Points on a hilly landscape, in no order, each with its height.
From any point a climber steps to the highest of the 2 points nearest to it. It stops when none of these is higher. Distance is the straight distance between rows; heights are no part of it.
Suz height 403: [127  90 150 102 126 121 141  39 110 163 127  90 117 164 162 145  96 154
 168 116 144 151 144 105 145 131 176 122  75  98 193  81 159 120 140 150
 124 153 150]
tagap height 219: [151 146 126  97  78 143 142  91 140 107 135  90 116 131 151  73 153 177
 107 174 101 130 165  46 143 181 132 199 145  98 141  84 103 148 117  93
 133  85 137]
nos height 330: [100 121 134 142 137 133 114 172 121 201 118 135 137 114 207 147 136 106
 146 125  95 177  88 132 129  80  88  63 131 199 132  83 141 163 152 128
 158 167  95]
katul height 232: [132  67 152 129 143  89 131  76  93 168 146 117 117 117 103 165 153  90
 173 146 172 140 129 174 122 121 169  95  75 123 138 153 136  79 131 150
  80 160 149]
supev height 682: [ 91 151  87 106 131 109 104 155 128  48 102 159  93 171 102 130  59 158
 139  93 134  71 118  73 133 146 131 125 181 155 146 158 144 181 130 150
 132 109 102]
luf height 157: [145 136 174 144 136 146 145 119 116 113 165 112 151 127  78 128 168 113
 143 124 179 135 129 188 158 128 172 169  73  80 142 144 104  48 121 116
  99 134 165]
Benet height 264: [128 135 139  90  89 157 107 183 111  85 138  80 149 143  70 107 136 119
 184 135 178 105 109 142 114 120 192 142 117  89 121 137 104  91 121 127
  63 103 157]
pefi height 497: [137 186 122 152 124 106 123 129 141 133 113 156 105 116 197 107 131 155
  63 124  64 151 104 144 139 135 124 149 133 126 102  77 116 138 101  99
 193 121 103]
pom height 45: [125 147 103 128 139 119 106 154 147 112  83 148 122 137 164 109  66 124
  99 124  78 114 126 109 105 141  65 105 167 157  83 133 120 180 105 114
 179 137  97]
zeti height 189: [129 151 154 123 135 148 152 127 144  98 136 120 148 146  91 122 115 125
 119 144 153 131 156 118 160 139 126 172 129  83 161 161 111 104 134 139
 124 104 160]
Sakit height 288: [155 175 191 122 137 184 154 198 136 123 152 137 189 112 130 125 152  97
 111 108 146 158 114 184 135 116 105 150 141 123  72 123  81 119 127  88
 127  93 133]
pirad height 276: [144 138 106 172 125 104 134  85 132 180  89 153 124 103 210 134 122 135
  55 134  85 151 119 177 110 129  72  93 127 128 119 121 144 133 106 113
 200 154  89]
zeze height 386: [159 118 159 188 133 116 153  79  94 149 140 117 108 107 155 135 200 141
 118  95 147 158 102 189 147 104 139 115  78 113 131  98 143  81 125  84
 145 162 127]
Dini height 104: [ 89 120 117 129 165 143 118 129 156 177 115 165 146 115 157 171  83  79
 124 121  99 124 128 130 116  95  67  66 147 178 123 145 143 161 150 161
 153 151  98]
resav height 62: [172 149 159 118  84 174 164 111 162 122 171  80 151 115 149  88 176 140
 112 177 122 155 179 116 128 151  94 200 120  90 127  89  65 117 125  82
 152  80 141]
Garo height 286: [123 155 142 121 110 140 129 181 109  61 145  83 133 154  80  96 164 154
 171 107 156 105  97 140 148 129 207 165  93 114 136 135 117  73 104 106
  86 108 167]
seg height 549: [101 131  89 170 176 108 127 127 136 125 117 200 127 128  89 149  76  95
 105 140 129  87 156 136 121 151 105 114 118 132 154 223 168 125 140 162
 105 129 126]
lin height 472: [110 126 168  94 133 176 122 122 173 164 161 122 162 117  66 163  88  61
 163 162 151 141 172 149 117 105 108 140 153 113 138 156  79 120 146 179
  96 105 148]
Favi height 509: [168  86  71 108 109 117 102 106 131 121 124  78  76 131 129  87 139 155
 130 185 108  92 185  42  35 162  91 163 197 118 118 123 141 163 159 100
 141 146 129]
Gatol height 646: [ 92 147 117 133 161 145 123 140 147 126 136 166 138 133  54 152  58  97
 134 137 147  95 159 132 140 137 125 121 140 118 165 204 128 138 133 188
 102 105 121]
Gifav height 153: [147 116 159 136 111 128 130 139 115 127 108 101 125 116 153 106 147 138
 136 111 121 144 102 117 131 104 126 116 120 143  95 100 123 133 106  98
 137 161 122]
padeg height 131: [101 122 133 104 112 121 122 171  87 131 133 118 129 125  94 149 135 121
 210 109 143 123  73 133 160 106 195  62 100 154 143 119 139 120 133 136
  76 169 108]
bom height 134: [103 113 131 135 150 146 125 104 187 191 118 142 152 111 150 160  83  90
 122 131 115 159 158 150 108 103  78  99 133 146 149 126 146 156 146 176
 171 132 124]
kikub height 117: [ 95 210 138 125 117 144 153 211 124  40 123 154 155 149 122 114 139 141
 112  84 133 112  90 123 162 134 164 154 138 163 102 119 105 134 118 113
 155  64 116]
vedu height 194: [162 119 113 150 123  90  93 188  93  74  94 118  88 117 142  77 176 159
 119 103 116 113  72 147 107 117 133 135 145 171  48 102 135 138 108  71
 151 140 114]
Velag height 141: [109 130 132  91 103 142 124 109 121 100 139 101 125 165  94 130  94 160
 158 116 161  98 135  77 155 138 182 138 121  76 164 128 127 105 118 138
  96 113 147]
gutu height 483: [120  45 104 107 135 100 107  73 122 159 127 119  71 124 110 178 109 109
 151 112 122 111 126 101 111 125 151  87 109 148 135 133 169 141 133 177
  91 169 144]
Sol height 409: [152 101 124 166 142  84 154  40 103 153 123 123  94 132 171 152 153 166
  90 123 140 140 131 126 144 137 146 119  63  96 151 112 173 100 123 118
 140 156 135]
peg height 285: [ 83 122 139 107 151 146 115 112 153 181 160 146 149 119  92 197  85  79
 190 119 134 143 138 158 151 106 156  80 112 137 200 132 128 131 171 203
  87 129 139]
Zuva height 139: [155 121 139 119 108 142 142 115 123 105 175  71 137 131  87 112 179 124
 160 166 175 134 152 132 129 133 173 174 101  65 140 137  99  58 124 112
  91 118 174]
rabog height 220: [125 134 138  87  88 124 106 169  97  71  96 102 117 137 154  99 100 171
 147  98 127  92  59  79 124 123 143  92 145 171  97  91 146 180 101 117
 119 134  96]
Tezud height 466: [120 185 140 155 125 132 141 142 111 137 112 155 142 115 206 122 149 161
  84 109  97 163  72 153 162 110 114  99 132 140 126  77 132 146 123 101
 178 141  88]
pulur height 256: [113  97 156 124 158 128 125  91 127 185 152 145 150 120  99 181 125  69
 189 135 154 157 129 178 137 109 162  90  70 130 165 148 122 108 164 184
  72 140 147]
Guros height 372: [ 79 150 151 133 127 163 133 201 113 220 159 132 163 118 206 161 135  91
 166 120 119 190  97 162 148  81  96  83 140 201 147  85 130 153 150 119
 137 146 106]
lupal height 402: [ 99 197 117 149 170 133 143 171 122  81 119 173 151 138 115 137 106 136
 121  85 136 109  78 125 170 111 147 114 134 149 133 164 128 130 119 126
 153 112 100]
fisi height 177: [ 99 208 143 172 140 130 145 179 136  79 150 172 152 143 126 108 158 162
  55  82 102 145 120 160 166 125 152 158 120 128 116 117 105 121 127 106
 170  83 121]
nugal height 336: [155 113 145 114  79 133 124 149  94  86 139  66 125 128 114  84 176 171
 167 128 141 125 106 101 101 129 162 166 113 102 110 115 122  91 107  88
  95 123 172]
riva height 638: [178 104 107 124  95 110  94 120 126 115  88  84  83 123 175  83 143 157
 122 162  87 118 115  89  69 153  92 138 167 157  62  93 125 160 103  84
 145 132 111]
Tuv height 148: [ 85 209 137 128 112 128 147 179 125  58 148 147 147 157 135  88 153 163
  82  85  99 139 117 116 164 156 179 185 116 147 116  91  99 141 107 112
 163  46 103]
Sebit height 222: [104 124 121  75  79 160 101 159 135 100 129 118 121 162  65 158  85 116
 185 115 161  76 130 113 138 135 184 105 155  97 148 149 130 141 129 176
  69  94 118]
gatod height 87: [134 184 135  76  96 163 161 176 139  80 171 105 176 144 112  75 158 124
 136 148 122 111 171 103 142 163 137 205 164 115 112 121  88 145 138 109
 125  47 169]
Por height 185: [166  95 124 152 128  91 104 150  76 108 109  95  75 116 123  94 183 173
 146 124 134 110  72 139  88 119 137 132 131 154  46 128 156 116 100  94
 113 163 128]
ruvog height 240: [120 166 126 157 152 132 153  76 166 151 115 159 156 126 177 140 113 145
  60 134 121 164 143 166 149 119 109 124 119  96 162 130 137 116 134 137
 182 118 120]
pav height 699: [171 116  89 132 100  94 111 125 116 101 109  96  82 121 146  77 184 176
 108 152 103 127 132  85 104 152 117 187 157 132 100 113 125 142 112  78
 148 132 142]
Beno height 442: [152  73 136 126 119  95 141  29 101 153 122  84 108 152 165 133 133 164
 135 127 132 159 133  98 116 140 153 123  77 107 151  98 157 118 120 118
 135 173 148]
suk height 74: [124 218 144 126 140 174 152 202 143 131 113 167 204 130 166 121 103 125
  75 118 102 142 116 158 140 130  98 135 175 148  72  80 100 142 132 101
 177  71  98]
mupa height 172: [162 105 158 100 103 143 106 156 123 123 107  92 120 123 133  90 147 124
 152 144 133 128 135 119  93 118 109 141 142 141  66 117  96 137 107  96
 129 124 129]
ludeb height 28: [141 152 135 141 125 128 130 158 124  83 150 114 123 130 112  77 190 134
 109 130 117 140 143 120 133 131 136 197 131 132 104 128 101 112 124  86
 141 100 139]
damu height 50: [106 192 106 143 172 145 132 195 130  98 113 190 176 140 157 123  89 123
  81 104 106 134 107 150 145 117  91 124 163 160 100 137 114 151 132 114
 182  90  87]
fut height 404: [116 178 131 144 152 144 139 158 120 115 120 159 163 131 158 144 128 154
  88 103 128 154  88 132 171 103 147  92 130 136 133 121 127 138 130 119
 164 130 104]
num height 543: [101 118 102 106 147 139  81 140 163 134 129 177 131 118  59 184  72  82
 146 123 126  90 128 134 116 118 122  84 147 139 156 171 132 166 133 197
  88 115 117]
tem height 475: [132 143 114 138 105 122 146  55 158 171  93 120 121 119 205 116  90 163
  56 157  73 162 134 114 133 140 110 153 127  97 161  83 120 138 101 132
 194 145 117]
dazep height 454: [122 164 125 127 140 135 152 117 163  88 165 119 141 111  94  82 178 131
 110 171 118 113 210 101 151 166 137 214 158  94 153 127  98 134 165  95
 168  87 141]
vipep height 392: [ 98 148 180  75 108 210 174 148 165 158 147 126 190 135  98 150  67  85
 147 123 162 139 167 152 137 115 115 137 145 104 149 144  97 127 138 168
 108  77 148]
nodu height 287: [120  68  81 135 160  86 106 124 123 126 120 184  87 132 101 154  94 105
 111 117 113  71 136  99  94 160 122  94 127 143 132 190 189 151 121 165
  82 158 127]
rutap height 474: [135 162 185 170 113 163 164 140 108 179 152 134 151 101 206 127 171 130
 101  92 122 199  89 206 157  91 103 103 122 136 132  71 116 110 152  74
 157 149  93]
Sok height 92: [111 207 141 106 125 177 171 191 121  77 127 160 197 142 162 120 106 130
  94  99 115 131  96 123 158 137 122 135 157 163  88  94  96 152 116 119
 153  70 117]
Pim height 582: [161  97  97 102  87 131 104 147 124 112 117  71  87 127 142  69 139 146
 148 185 102 108 159  68  65 153  75 172 199 137  71 115 111 164 139  94
 132 126 128]
fal height 251: [140  94 114 128 128  80 112 115  93 106  99 129  74 139 168 120 122 193
 123  96  87 117  70  65 138 115 143  74  99 158 127 102 183 169 113 128
 135 198 102]
Mef height 199: [142 122 104 147 146 124 119 111 148 150 112 144 112 126 115 121 118 100
 104 154 115 110 166 127  98 139  64 132 138 138 107 174 135 137 110 127
 140 140 123]
mepof height 478: [139 136  79 170 121  82 131  66 141 142  88 155  90 122 183 123 119 154
  35 152  77 125 141 118 114 164  90 140 126 114 142 116 166 132  87 116
 187 148 125]
repug height 168: [131 104 157 130 144 147 135 116 157 178 117 134 129 119 133 133 115  82
 123 140 127 144 153 143  90 101  73 113 130 134 108 126 118 138 128 149
 143 136 124]
ket height 552: [164 164 126 134  99 130 131 115 150 146  96 124 123 100 193  89 128 131
  68 139  69 166 122 149 123 142  82 166 156 143  65  60  86 140  89  76
 187 109  96]
puni height 253: [119 158 129 118 100 145 140  99 147  96 133 106 135 142 132  98 124 171
 111 135 116 127 149  67 160 154 142 187 121  82 150 106 118 131 103 119
 130  99 142]
nofe height 314: [124 107 137 162 157 126 161  80 153 157 153 155 143 127  95 144 109  97
  99 188 168 118 201 137 131 144  93 150 113  91 163 182 128  93 139 151
 127 121 152]
Tinub height 447: [ 67 149 124 104 134 164 124 176 136 147 155 159 164 128 128 186  79  94
 184 109 126 126  88 119 150  88 128  63 148 172 169 139 127 148 153 191
 109 136 103]
Vib height 421: [110 159 186 132 115 187 157 185 115 207 162 129 178 133 205 140 162 116
 144 106 140 189  85 199 139  91 112  95 118 161 134  81 121 131 162  83
 127 140 107]
vanuv height 523: [118  77 106 102 135 109  89 124 119 170 130 138  89 113 125 187 105  93
 187  94 104 113  94 110 128 103 139  61 128 178 141 115 154 163 142 177
  92 175 120]
Lelo height 296: [120 148 107 141 135 103 134 117 127  82 129 125 103 149  93 100 146 163
 108 141 116 113 173  81 157 160 153 183 138 100 164 143 138 125 134 123
 140 115 160]
pubo height 487: [ 89 133 101 113 142 123  92 171 136 140 131 185 134 111  71 177  86  83
 185 104 124 115  94 133 143 105 145  52 154 170 137 161 120 145 142 198
  96 140  96]
lovi height 231: [141  64 145 116 135 143 107 134 150 173 119 108 126  78  95 160 154  45
 185 144 143 147 137 179  74 114 125  92 117 162 111 125  93 124 129 154
  76 141 144]
kulib height 379: [140 138 109 115 125 133 139 156 151 104 143 112 145 118  85  99 166 113
 133 174 137 112 185 107 118 151 103 196 179 112 131 163 108 130 174  86
 146 105 147]
Zov height 334: [123 120 154 137 158 121 160  82 112 155 135 137 148 132 130 146 130 136
 125 119 171 146 128 152 166 102 148 113  77 104 178 147 159  88 144 157
 122 149 127]
Bege height 316: [114 181 168 111 142 188 158 194 137 148 133 156 197 122 128 133 100  90
 113 110 142 142 107 165 132 105  97 112 153 148  87 136 101 144 146 130
 135  98 110]
noto height 42: [149 142 114 118 110 114 132 163 137  91 154  91 128 119 108  54 234 128
 127 154 107 133 170 127 103 147 119 216 173 128  94 114  92 117 166  55
 160  97 136]
bebi height 322: [ 88 108 130 112 157 131 136  76 143 163 140 145 142 145  81 172  69 107
 142 117 166 124 154 136 146 122 150 107 123 100 187 157 136 115 151 208
  92 129 144]
nariz height 573: [118  84 145 101 122 144  93 103 174 169 151 121 126 112  58 177  96  65
 188 140 149 129 170 157 108 119 140 118 141 106 155 134  90 126 142 185
  72 124 167]
dited height 166: [139  74 110 110 130  91 102 121  70 119 135  90  90 143  83 123 150 145
 170 158 153 114 117 132  73 130 182 132 118  96 110 141 146  81 130 129
  56 160 162]
Birom height 323: [115 127 102 160 163  83 144 135  86 121 118 186 122 121 126 154 122 138
 105 116 139 103  86 127 165 127 147  74  91 146 144 178 188 111 129 144
 134 154 101]
sofe height 352: [145  88 121 162 150 101 165  47 125 148 143 125 127 129 131 149 130 114
 102 156 170 134 177 132 132 150 128 154  86  81 169 158 154  84 131 163
 119 147 149]
nuva height 484: [ 91 153  87 146 169 133 124 138 123 103 110 185 136 142 115 144  62 119
  94 112 130  93 129 122 139 137 113 108 138 138 144 182 161 144 132 150
 144 115 102]
bafi height 241: [118 131 107  87 101 142 100 176 123 102 125  95 122 151  50 120 106 111
 181 149 165  81 139 112 108 138 167 136 163  90 122 162 105 122 138 145
  64 106 140]
zav height 408: [ 98 168  77 146 165  94 132 124 145  81 107 167 130 153 115 121 100 151
  68 121 107  99 141  99 157 139 127 152 141 137 151 165 151 149 131 130
 170 113 119]
seno height 266: [126 123 126 137 155 145 138 105 174 149 154 146 148 130  86 130  98  87
 113 185 135 117 211 129 111 135  56 158 163 107 139 191 109 123 142 145
 130 110 130]
zela height 267: [125 126 128 192 146 124 163  74 149 191 127 146 138  96 206 163 140 124
  64 129 145 172 138 203 140 122  92 104  97 105 159 139 161 107 155 137
 177 140 120]
bupo height 176: [150  79 120 141 131  90 117 131  77 116 122 105 101 119  97 116 180 138
 150 130 166 121  98 163  85 119 157 130  96 133  81 152 149  81 106 111
  94 166 143]
pur height 613: [117 123  88 118 133 103  96 118 122  84 105 150  86 166 121 122  64 168
 103 101 118  90 119  64 117 142 131 102 156 130 130 145 165 184 117 157
 125 151 115]
viga height 331: [181 140 144 181 103 128 154  85 136 161 114 117 109 105 187 105 168 123
  86 127 120 179 135 171 127 129  86 139 120 108 112  85  98  99 106  89
 175 130 122]
sekek height 210: [146  91 161 165 147 111 142 102 105 169 141 150 146  96 103 162 171  78
 126 134 186 132 127 202 134 116 128 105  78 123 128 160 130  70 131 136
  93 147 135]
besi height 428: [157 117  95 113 130 126 120 112 145 115 140 102 114 126 105  91 132 138
 138 184 136 105 191  75  94 149  94 177 184 117 124 156 128 148 153 110
 134 131 144]
vezu height 154: [133 100 129 106 116 113 117 116  95 107 159  83 127 153  75 122 157 148
 177 159 166 115 119 130 121 130 201 159  92  71 144 131 133  60 124 133
  63 144 170]
Vizi height 152: [151 106 133  80  82 146  95 174 124 115 127  70 130 124 102  84 146 120
 183 163 145 105 147 106  66 125 117 164 176 116  79 140 104 123 144 104
  88 108 147]
voke height 64: [126 132  99 153 143 110 105 159 115 137  85 168 130 110 166 124 111 114
  89 123  84 121  86 135 108 111  82  73 141 170  76 129 145 175 113 116
 173 165  74]
Vot height 294: [129  99 137 116 106 119 112 123 120 193 107  91 100 118 211 137 122 121
 160 115  82 155  99 108 116  95 103  63 113 201 121  64 159 179 131 112
 144 173 106]
Tuzuk height 190: [160 125 122 124 126 127 111 161 134 124 103 110 134 127 138  90 136 111
 122 148 115 116 155 120 101 143  59 159 169 147  64 130 100 134 133  85
 149 118 126]
sifi height 198: [103 202 142 192 178 127 154 158 137 105 164 178 148 114 152 140 169 139
  52  79 124 161 131 196 168 117 132 134 117  97 122 134 126 104 133 112
 167  87 124]
Pasu height 401: [129  79 108 129 145  96 124  87 117 138 147 122 115 138  63 156 132 101
 140 163 170 101 158 129 108 152 151 138 106 105 137 176 134  92 131 171
  66 144 157]
Negi height 351: [ 99 176  92 164 173 106 151 140  85  71 126 187 132 152 114 155 106 170
 104  92 140 102  73 110 190 122 168  89 106 148 154 158 167 125 143 144
 157 129  90]
belo height 118: [126 137 150 123 121 145 130 184  89 113 129 111 145 124 109 117 150 134
 177  89 147 115  67 137 150 103 170 101 107 135 111 125 124 112 120 111
 105 147 115]
bef height 273: [126  59 101 140 159  90  97 115 130 149 123 165  98 106  89 166 125  73
 141 147 115  90 146 142  76 153 112  90 124 153 111 190 148 141 120 156
  74 139 134]
Vala height 427: [139 133 149 122 104 134 144  60 142 150 109 108 121 141 186 102 114 172
  99 124 110 164 125  97 149 139 138 150 102 110 168  76 126 118 105 117
 159 133 125]
ven height 143: [111  77 121  80 111 120 100 120 101 147 135 102 106 136  95 174 114 110
 218 115 136 129  93 138 129 113 201  69 107 139 159 104 135 132 139 162
  59 160 134]
zul height 678: [133  60 115  87 131 116  79  71 159 176 152 137 102 130  74 217 105  76
 201 130 119 123 142 151 110 134 155  87 143 125 171 121 113 142 157 192
  66 141 172]
Nago height 359: [157 136 154 130  81 135 142 110 119 104 157  79 129 135 147  85 205 179
 145 131 131 141 139 119 131 134 149 184  95  90 120  80 101 101  91  86
 128 119 155]
tol height 365: [117 127 153 127 139 143 154  84 108 165 141 115 154 146 178 138 115 158
 153 102 157 163 117 122 173 105 165 105  74 115 205  99 162 119 153 132
 126 141 131]
gav height 456: [136  35 106 135 155  68 114  82  91 146 126 135  87 123 127 173 138 121
 147 136 124 105 108 126 102 134 165  87  82 132 109 161 185 124 121 150
  73 178 142]
Momar height 235: [130 103 113  88  90 102  97 119 103  88  85 107  75 144 165 100  83 201
 137 111 108 100  77  47 134 127 157  95 131 155 123  80 160 181  97 127
 123 161 112]
sog height 560: [137 121  93 164 126  51 111 138 107  74 105 126  70 128 129  81 173 192
  75 107  96 116 105 111 130 139 158 161 118 148 112 110 156 140 104  86
 153 134 124]
furo height 164: [107 161 152 124 138 147 151 124 132  95 125 135 138 162  98 124  94 157
 119 106 150 113 130 100 164 133 167 135 114  97 174 146 132 109 116 161
 123 113 138]
galep height 223: [124 156 147 135 164 151 145 135 161 133 144 150 176 132  78 124 104  83
 116 157 161 123 178 151 131 121 101 176 139 103 119 179 101 104 136 137
 128 108 142]
biku height 350: [101 189 147 132 166 166 147 198 133 102 132 182 181 126  96 152 101  93
 129 105 145 118  95 170 151 100 138  92 143 152 114 180 114 129 143 147
 132 109 108]
kiten height 356: [143 150 164 178 121 132 143  89 139 135 143 116 109 115 169 105 187 156
  90  98 126 172 112 176 140 123 129 152  92  96 130  76 103  89 103  83
 156 135 134]
Bab height 583: [137  71 105  97 136 119  85 103 144 188 138 123  90 104 104 214 116  89
 220 103 100 135 106 147 117 115 127  94 158 177 168  98 144 159 153 164
  70 146 161]
Legug height 425: [134 138 156 156 123 140 146 126 104 161 143 127 137 104 185 140 165 138
 125  90 139 170  86 174 157  83 119  96  98 146 135 106 144 112 137  95
 145 173 114]
zamo height 306: [157 121 118 164 121 113 151  56 147 189 102 131 120 108 185 131 128 126
  73 150 123 163 165 167  96 134  68 132 116 103 130  98 118 110 114 117
 183 134 115]
geso height 522: [ 88 172 124  98 104 161 156 147 124 104 121 138 145 154 154 150  80 169
 147  81 144 114  84  80 178 114 156  79 123 144 160 118 143 150 137 160
 142 120  94]
bezez height 73: [145 175 168  92  90 183 181 124 159 109 168  99 176 132 131  92 136 124
 114 161 134 128 178 103 142 154 101 199 148  96 134 102  80 128 127 110
 122  60 158]
mugu height 218: [122 171 139 185 159 138 164 108 151 131 144 168 143 122 149 126 153 140
  42 121 130 157 151 189 164 124 107 161 112  78 141 136 134  88 131 118
 175 103 139]
tud height 529: [150 149  93 136 101  98 128  72 148 142  83 114  76 115 185 111 110 154
  59 160  53 141 128  99 119 156  90 174 147 119 126  93 117 149  85 110
 191 136 102]
gud height 431: [148  55 122 145 144  84 118  82 116 156 126 121  91 125 109 131 148 122
 135 154 146 110 142 122  89 154 124 125 112 129 114 154 158 104 124 141
  97 150 138]
Nipo height 207: [139  86 156  86 118 159  74 186 156 151 120 114 136  99  78 145 139  57
 203 133 136 134 123 152  74 104 122  96 146 145  73 133  75 140 114 142
  83 133 142]
simel height 214: [150 143  90 150 132 120 125 147 155 114 127 146 147 125 121  94 139 101
  86 157  99 132 189 132 119 154  60 185 174 140 100 154 106 140 145  79
 169 116 119]
Sese height 254: [143  59 113 120 143 115  80 125 155 156 127 135 106  97  78 153 141  62
 167 157 128 119 151 152  51 131  95 107 140 153  95 160 107 124 125 165
  85 147 148]
poto height 182: [138  76 136  68  93 161  60 147 167 155 122 102 110 105  83 181 119  67
 220 118 117 124 135 147  82 105 143 104 167 129 121 105  89 149 125 168
  62 113 163]
datin height 407: [ 70 163 124 121 156 176 157 168 139 149 137 166 175 132 136 171  61 123
 128 110 149 139 110 134 161 103 135  68 142 141 174 147 146 141 160 184
 140 115  95]
nef height 184: [138 143 169 150 154 143 149 123 131 153 151 141 158 102  77 143 143  92
 137 142 183 144 130 206 156 105 151 123  95  97 138 182 109  74 138 140
  99 143 138]
dapig height 598: [ 93 175 117  82 118 158 132 160 125  64 114 148 132 176 116 135  57 157
 151  92 140  80 103  77 155 136 148 109 161 142 148 133 136 155 119 161
 134  94  99]
fikal height 622: [146 137 114 151 120  89 125 100 120 115 116 118  80 126 148  94 162 181
  79 135  91 138 124  95 134 155 125 161 110 118 126  86 137 137  97  95
 175 128 132]
girov height 53: [185 143 142 141  88 134 142 142 145 116 166  75 120 108 143  73 222 142
 137 161 127 154 168 132 111 153 105 196 152 109  90  85  75 110 118  65
 143  90 140]
givez height 237: [156 155 107 166 148 110 132 162 138 119 142 139 136 110 119  85 195  95
  89 129 117 130 169 174 106 137  61 191 167 151  69 153  97 117 146  50
 167 104 124]
leso height 343: [ 78 166  79 146 156  94 132 143 134  57 130 158 124 156  80  99 132 160
  81 112 122 110 164  76 165 152 156 195 146 128 188 156 144 135 150 127
 159 101 140]
miro height 206: [153 133 135 122  95 114 104 170  89  66  98  98 102 123 155  83 147 188
 130  95 104 107  58 100 123 126 158 113 121 167  75  83 135 150  92  91
 136 140 121]
nog height 269: [126  95 117 121 115  98 119 111  93 159 111 104 101 127 189 136 119 163
 158 106 106 148  92  86 142 101 135  68 104 167 139  83 173 165 139 129
 123 188 107]
navap height 492: [134  96 140  96 112 129 126  95 104 112 112  86 106 151 138 127 102 185
 142 104 134 128 113  70 132 135 164 113 100 112 142 108 153 137 124 139
 112 161 135]
riri height 369: [ 85 155 164 111 148 194 162 152 164 157 140 152 202 151 128 171  61 107
 126 122 161 148 130 159 158 101 133 115 138 116 170 161 127 133 165 181
 130  91 125]
zuruf height 135: [146 141 121  82  82 147 109 171 116  67 127  89 136 139 121  73 139 141
 142 143 129  93 140  81  96 143 115 177 174 121  89 118 104 144 137  94
 114  82 145]
vugu height 133: [137 109 163 121 100 137 138 141  84 132 131  92 139 121 146 115 160 161
 179 102 129 143  60 119 149  98 166  90  82 152 130  87 137 114 113  94
 111 159 106]
zabaz height 302: [105  87 102 156 173  83 126 107 105 140 115 188 111 124 136 170 104 126
 102 119 112  99 120 106 129 148 119  74  88 148 133 181 197 135 132 166
 113 171 119]
gub height 82: [101 138 103 138 168 116 116 171 121 141 120 189 136 111 138 144 101  85
 123 124 113 117  88 141 119  99  89  56 143 175 108 170 149 162 125 140
 144 148  81]
dit height 26: [132 160  92 162 163 126 126 144 141 122  99 178 163 132 158 108  86 111
  69 129 100 124 145 138 124 136  72 129 151 133 109 147 136 156 118 128
 176 117 106]
Novuz height 298: [118  97 145 167 159 118 147  90 130 184 127 154 141 114 150 166 127 110
 102 145 149 153 143 167 130 109 102 101  84 124 161 150 159 113 142 146
 143 136 120]
bova height 449: [126  99 138 102 133 118 131 104  91 112 130 110 119 132 115 131 129 148
 162 118 156 127 102 130 139 120 171 108  94 111 126 126 149 114 109 141
 100 156 140]
dosis height 311: [127 128 122 116 109 116 120 164  93  55 134  94 107 140 104  88 158 181
 156  99 137 100  79  99 136 128 188 137 104 141 110 127 132 112 112 109
 109 121 155]
Kivoz height 263: [153 159 169 163 143 149 145 165 144 130 137 139 146 115 117 110 180  94
 100 120 137 153 152 197 123 122  76 159 147 118  75 142  79  96 131  73
 144 103 131]
Dufir height 380: [155  78 135 184 149  65 151  59 101 139 131 156 107 130 142 161 163 126
  92 150 151 117 159 148 136 158 126 124  70  97 140 156 158  69 116 123
 130 145 146]
soza height 593: [178 119 126 126  75 121 119 102 133 149  80  88 109 114 192  93 126 152
  99 144  72 151 106 121 109 149  97 140 135 146  84  65 112 151  83  87
 161 144 100]
rura height 364: [109 104 110 122 147 128 136  77 132 135 136 130 120 156  74 159  93 125
 138 156 164 106 179 105 146 152 158 144 110  80 185 170 144  95 134 175
  89 144 156]
botik height 385: [162 105 158 133  79 133 143  81 143 133 121  64 109 130 162  91 166 172
 117 148 126 170 144  98 138 143 127 175  99  80 146  74 111 103  86  98
 146 122 139]
gugip height 111: [120 158 109  82 102 139 119 145 141  63 143 106 141 145 111  75 141 149
 135 155 121  90 167  67 138 162 147 196 183 106 143 122 114 148 160 101
 133  73 158]
Razig height 160: [125  65 152  64 101 142  83 116 136 162 134  88 111 119 103 178 117  86
 240 112 132 137 130 140  97 113 175  97 123 141 143  88 112 135 149 166
  66 129 160]
ruzal height 228: [144  71  89 134 132 123  85 140 157 149 118 133 112 109  85 132 108  79
 126 158 113  89 179 116  54 148  59 125 162 150  96 169 126 155 134 142
 112 142 126]
Kiru height 548: [112  89 129  95 103 125 100 101 134 115 111 113 101 167 129 144  64 168
 136 106 123 101 132  57 140 136 147  97 128 123 156 109 159 176 122 172
 112 136 118]

Where does a climber stop that starts at each point below?
bupo => rutap
luf => zul
dit => Beno
furo => Beno
bafi => tud

Call two points neighbours if one is among the 2 nearest of the other. Go from one point of each pair to the other, from neighbour to neighbour, staying as high as possible. Name the lowest point that can't be avoided.
zul and Gatol => riri
tud and Beno => Velag
rutap and pav => belo
pav and dazep => kulib
tud and rutap => pirad
supev and Gatol => datin
